Points on a hilly landscape, in no order, each with its height.
From any point a ball takes the steepest step (drop divided by distance) to one of its 2 nearest points. It stops when none of these is lower. Distance is the straight distance between rows; heights are no part of it.
(772) height 7.66: [164 172 133 169 126 107 153 183  97 134 136 113 133  72  79 142 118  33
  48  70 106 156 155 199 118 136 144 118 123]
(681) height 4.63: [119 155 144  93 164 123 175 121 126  86  51 124  93 139 128 122 119 171
 139 190 153  80 147 145 129  80 125 163 116]
(734) height 7.09: [190 118 167 119 100 132 165 142 137 134  95 113 126 110  93 133  95  51
  84 112 141 125 136  71 126 139 101 131 154]
(517) height 4.70: [ 90 196  99 127 148 169 119 140 113 102 126 132 126 133 121 115 127 155
 186 151 162  79 136 223 122 120 195 148 118]
(752) height 3.47: [ 98 132  94 127 101  92  95 113 113 102 178  93 152 158 121 145 119  76
 166 154  88 180 115  58 155 108 152 167 131]
(500) height 4.77: [118 113 143 125 122 149  80 111 149 176 141 168 132 127 157 115 150 215
 146 114 131 128 121 142 125 154 104  89 124]
(546) height 3.74: [109 131 116 111 140 162  91 110 154 137 129 158 109 145 133 112 144 202
 158 129 136  95 139 163  87 136 139 148 136]
(635) height 2.63: [128 129 139 115 145 120 153 118 123 110  81 119 120 124 131 125 122 131
 114 125 138 100 130 130 132 109 145 154 125]
(203) height 5.26: [116 150 129  79 147 116 175 116 115  68  73 120  92 140 106 133 119 187
 152 212 136 114 147  98 135  72 113 165  94]
(666) height 3.29: [153 122 132 145 125 153 128 113 173 166 169 157 109 153 149 128 171 167
 143 109 164  95 131 121 125 155  84  94 149]
(824) height 1.73: [118 167 100 154 117 164 149 103  80  90 140  86 144 135 108 107 116  64
 159 152 180  67  84 114 152 120 172 138 175]
(29) height 3.75: [137  96 131 163 111 137 114 121 168 191 171 166 127 152 175 125 166 158
 125  82 140 120 114 105 148 161  80  49 128]
(433) height 0.43: [116 164 107 137 123 149 177 115  80  81  87  77 138 151 104 118  93  57
 133 156 170  70 102 119 156 100 176 161 158]
(86) height 4.33: [130 108 105 107  93  99  94  99 119 113 161 102 145 160 140 137 113  83
 155 160  86 193 108  40 159  93 112 162 130]
(783) height 3.91: [ 81 135 148 135 130  76 144 142 113 104 112 109 139 106 137 151 126 152
 116 124 108 160 122 128 160 110 147 129  81]
(165) height 8.27: [168  88 181 149 150  97 141 155 112 165  61 142 142 100 154 130 124 131
  47  83 109 151 143 182 116 125 100  95 102]
(499) height 4.50: [135 102 133 157 124 106 112 130 144 170 157 133 136 113 142 125 145 104
  96  64 112 153 109 109 123 158 108  84 124]
(238) height 6.79: [162 115 152 102  84 128 165 163 123 110 105 104 123  99  65 153  73  40
  87 122 112 165 148  62 138 130 108 148 129]
(615) height 8.62: [200 129 148 152 155 111 146 176 126 170 126 145 126 108 137 132 149  74
  50  67 138 128 165 217  79 151 100 104 146]
(587) height 8.29: [182 109 146 135 170 109 157 170 126 107 131 138 107  99 102 147 131 119
  92 115 109 148 173 184  82 125 129 140 114]
(306) height 3.88: [103 163  94 146 126 174 103 103 115 128 188 114 130 155 117 110 150 102
 153 115 163  73 100 135 120 148 175 134 169]
(146) height 5.04: [123  87 114  98  98 100 113 115 122 110 120 118 143 155 135 143  98  97
 124 149  81 188 113  43 157  88 121 158 106]
(664) height 4.79: [ 67 132 132 135  90  77 137 128 101  99  94 100 151 127 132 157 116 116
 104 138 107 160  97  82 174 102 144 150  82]
(377) height 4.89: [144  83 136 130 133 112 123 132 142 138 147 139 140 125 132 139 131 115
  99  89 100 157 121  94 114 134 123 122 119]
(743) height 8.08: [163 138 147 137 155  90 173 172 114 103 131 114 114  82  98 157 123  94
  93 118 108 149 164 159 115 123 142 136 110]
(254) height 5.30: [113  45 107 107 146 154  96 141 169 119 132 178 127 143 134 117 117 230
 143 170  86 204 172 160  88 108 107 111 107]
(653) height 8.63: [136 162 123 130 163 136 116 149 140 131 166 148 123 100 128 121 149 143
 136  87 129 123 151 205  93 154 149 116 121]
(563) height 4.13: [113 100 137 154 128 111  96 118 149 184 158 142 144 117 169 121 159 145
 119  84 127 145  98 100 137 159  97  61 121]
(279) height 5.84: [113 136 135  91 136 112 140 127 124  93 105 136 103 129 115 146 114 216
 171 197 127 139 150 121 135  98 117 148 102]
(355) height 2.07: [ 77 161  95 152 116 135 138 124  91  82 158  90 149 126 111 132 111  85
 149 127 134 118  97 123 146 122 192 153 128]
(326) height 8.48: [180 125 162 148 154  95 138 183 110 168  83 138 139 105 156 135 145 107
  40  71 108 142 159 226  96 128 108 107 119]
(482) height 3.77: [163  71 149 111 137 168 154 127 138 136  45 147 122 169 120 125  91  98
  63  96 123 107 146 106  90 113 117 149 118]
(458) height 1.60: [123 159 117 128 136 134 165 120 106 103  84  94 131 129 119 112 106  81
 117 131 157  84 115 132 147 111 173 156 142]
(210) height 7.49: [185 157 140 159 127 115 163 179 117 128 149 110 117  66  67 139 116  23
  65  97 131 142 154 155 114 141 133 125 148]
(289) height 7.86: [148 117 159 157 100  88 138 153 125 152 102 113 138  74 106 136 111  72
  76  84 104 160 116 107 144 145  98 109 123]
(877) height 2.02: [ 67 176  90 179 124 106 170 169  96  88 162  91 160  86  95 157 122  76
 128 114 125 164 115 189 153 107 187 128  68]
(854) height 5.85: [145  69 133 101  96 125 126 157 144 123 118 128 142 144 105 149  83  65
  97 104  80 204 143  67 126 120 125 142 107]
(390) height 4.25: [148  85  97 110 100 151 101  81 141 139 190 128 128 201 139 129 147 109
 148 163 113 133 110  31 130 122  95 141 155]
(442) height 3.28: [191  69 136 123 128 166 173 108 177 143 106 161 104 178 143 119 136 145
 104 129 174  84 143 102 125 132  63 110 155]
(452) height 4.22: [110 178 102 113 137 172  92 130 143 125 138 146 113 133 117 105 142 184
 174 141 148  86 147 193  99 141 169 154 136]
(475) height 5.11: [103 157 144 132 120 139  71 111 140 181 151 152 134 119 161 114 157 199
 170 123 143 107 105 137 138 178 121  91 133]
(55) height 1.24: [129 114 148 147 136 129 102 121 152 193 107 143 142 137 187 106 159 152
 100  60 143  96 108 169 127 150 105  81 123]
(141) height 5.76: [126  45  96 110 146 138  86 135 171 123 155 159 134 155 151 128 110 201
 162 174  73 225 162 142 108  93 112 120 107]
(3) height 7.63: [126 132 139 166 123  66 132 147 130 142 145 109 132  55 111 141 130  84
 118 106 102 172 112  96 160 152 101  96 127]
(426) height 6.40: [119 121 130  98  77 123 142 162 120 102 107 102 140 123  78 155  75  53
  91 109  90 183 135  64 145 119 135 164 106]
(85) height 2.96: [145  97 150 115 148 127 148 118 133 127  73 136 118 144 133 122 111 130
  94 110 122 113 134 120 108 114 124 143 119]
(808) height 3.66: [ 86 118 114  91 114 164  80  64 121 124 102 150 111 184 140 107 133 219
 160 196 110 107 131 102 108 101 109 167 122]
(444) height 4.82: [ 96 194 127 138 134 145 115 126  97 123 116 128 137 115 148 110 129 167
 186 154 160  86 111 179 154 148 168 127 129]
(725) height 2.08: [132 161 143  91 132 146 138  92 135 124  78 133 107 138 141 102 129 182
 169 184 174  58 128 133 141 125  95 142 161]
(103) height 8.78: [ 94 190 117 135 151 142  84 144 126 139 153 140 143 103 155 108 144 160
 153  79 130 113 127 226 108 161 177 100 108]
(183) height 4.30: [129  84 139 112 144 153 107 116 157 146 119 167 118 135 145 117 138 209
 138 124 119 126 146 151  95 133 111 116 121]
(325) height 3.35: [137 185 111 102 155 170 147 133 123 103 104 122 110 137 110  99 123 132
 191 183 187  52 142 193 121 122 160 150 170]
(158) height 2.80: [179 111 151 125 141 137 156 124 173 167 117 152 113 149 165 122 156 136
 120 120 182  71 139 143 134 146  71  95 165]
(794) height 2.03: [140 102 138 125 140 139 127 109 150 159  91 142 131 156 168 110 142 135
  93  81 147  90 116 143 119 140 118 115 137]
(665) height 7.11: [104 174 121 147 128  97  97 137 119 135 206 124 129  71 126 135 144 134
 208 160 118 169 112 105 155 160 123  95 139]
(90) height 5.60: [ 92 113 121 103  79  95 123 116 105 103  98 102 155 155 130 153  86  98
 109 153  92 175  94  41 179  85 122 164  93]
(230) height 2.89: [114 127 129  92 118 158 111  83 136 129  95 151  97 153 136 103 133 219
 168 185 140  89 134 117 118 118  98 148 145]
(745) height 3.70: [168  70 114 110 134 182 157 103 180 131 119 159  88 177 113 114 140 164
 120 152 163  90 155 105  80 113  73 132 159]
(13) height 3.18: [134  94 134 121 101 154 125  69 136 158 121 136 133 182 159 121 147 139
 107 124 141  86  94  53 141 124 103 126 150]
(410) height 7.87: [141 148 145 155 143  91 158 178 101 125 127 113 131  79 111 152 128  82
  70  85 100 157 148 187 123 128 150 131  98]
(566) height 8.46: [172 106 139 125 171 123 140 153 145 120 145 149 101  97 115 137 143 155
 123 104 117 137 175 185  81 147 117 125 121]
(530) height 8.07: [152 103 174 144 127  96 149 152 117 152  74 131 138  95 131 135 114 101
  59  82 108 154 135 145 134 135 105 108 113]
(848) height 2.64: [126  91 137 128 116 148 115  85 138 160 100 138 143 168 166 114 138 144
  94  92 141  95  94  97 131 131 118 119 136]
(297) height 4.81: [133 115  91 131 104 132  73  96 147 147 235 123 131 189 130 144 159  97
 177 156 113 159 120  63 126 131 121 140 161]
(604) height 3.03: [ 66 170 124 158 125  89 154 154 101  90 138  93 156  89 126 157 129 120
 135 131 123 160 113 152 167 117 168 127  76]
(298) height 2.45: [ 97 136  79 133 108 123  80 108 115 112 209  95 144 163 115 139 134  69
 150 132 106 159 104  74 129 124 178 163 147]
(826) height 4.83: [127  64 136 111 152 141 114 135 159 124 113 169 114 127 131 127 123 227
 130 154 100 170 164 161  96 119 110 110 103]
(580) height 0.80: [ 59 172  80 177 128 135 139 151  81  74 174 100 159 117 102 142 120  90
 158 118 140 129 109 183 138 108 209 135  97]
(721) height 7.31: [200 127 152 152 127 118 174 157 137 130 150 115 115  85  83 137 127  39
  86 110 145 125 146 106 122 151 104 114 159]
(519) height 4.49: [ 97  97 125  96 119 130  87  78 120 125 125 136 125 167 146 128 127 196
 154 175 103 138 116  92 133 103 120 140 118]
(779) height 6.39: [101 167 149 112 129  97 121 134 116 101 131 125 125  93 130 141 128 190
 180 174 124 150 126 118 159 129 134 125 106]
(28) height 2.81: [144 180 123  97 146 155 145 110 127 124  94 122 111 138 147  95 131 132
 186 182 191  44 132 163 139 132 126 145 187]
(64) height 1.92: [103 144 135 160 129 114 101 120 134 174 121 120 153 124 180 101 156 115
  95  45 133 110  99 167 131 161 134  88 126]
(416) height 5.36: [159  51 138 116 123 137 134 145 139 141 108 142 144 137 119 135  96  96
  79 103  88 183 134  83 107 130 108 122 113]
(782) height 3.37: [117 142  90 143 116 151 113 109 115 121 206 105 131 148  99 126 140  71
 136 115 144 104 102  93 125 141 176 141 164]
(431) height 3.97: [125 172 118  90 163 149 168 134 133  96  69 127  89 141 108 108 123 159
 164 189 169  70 168 188 111  97 146 170 145]
(171) height 4.32: [ 97 184 102 147 128 176  99 111 100 116 172 124 132 133 125 109 133 139
 191 147 161  75 109 162 124 154 182 131 158]
(284) height 3.67: [133  98 115 101 111 145 120  69 129 130 135 130 127 176 144 122 140 141
 128 151 121 103  98  46 128 119 105 149 149]
(614) height 7.38: [105 144 134 154 132  64 113 146 127 143 186 122 131  58 134 135 145 119
 170 129  99 191 114 103 161 158 103  82 127]
(339) height 6.82: [107 193 140 143 119 100 109 142 100 116 169 120 131  62 123 144 127 169
 218 193 133 152 115 112 168 163 132 105 130]

Where does a ball stop that starts at each point below?
(743) | (158)
(238) | (158)
(339) | (725)
(664) | (580)
(390) | (55)
(165) | (725)
(499) | (158)
(444) | (298)
(482) | (433)
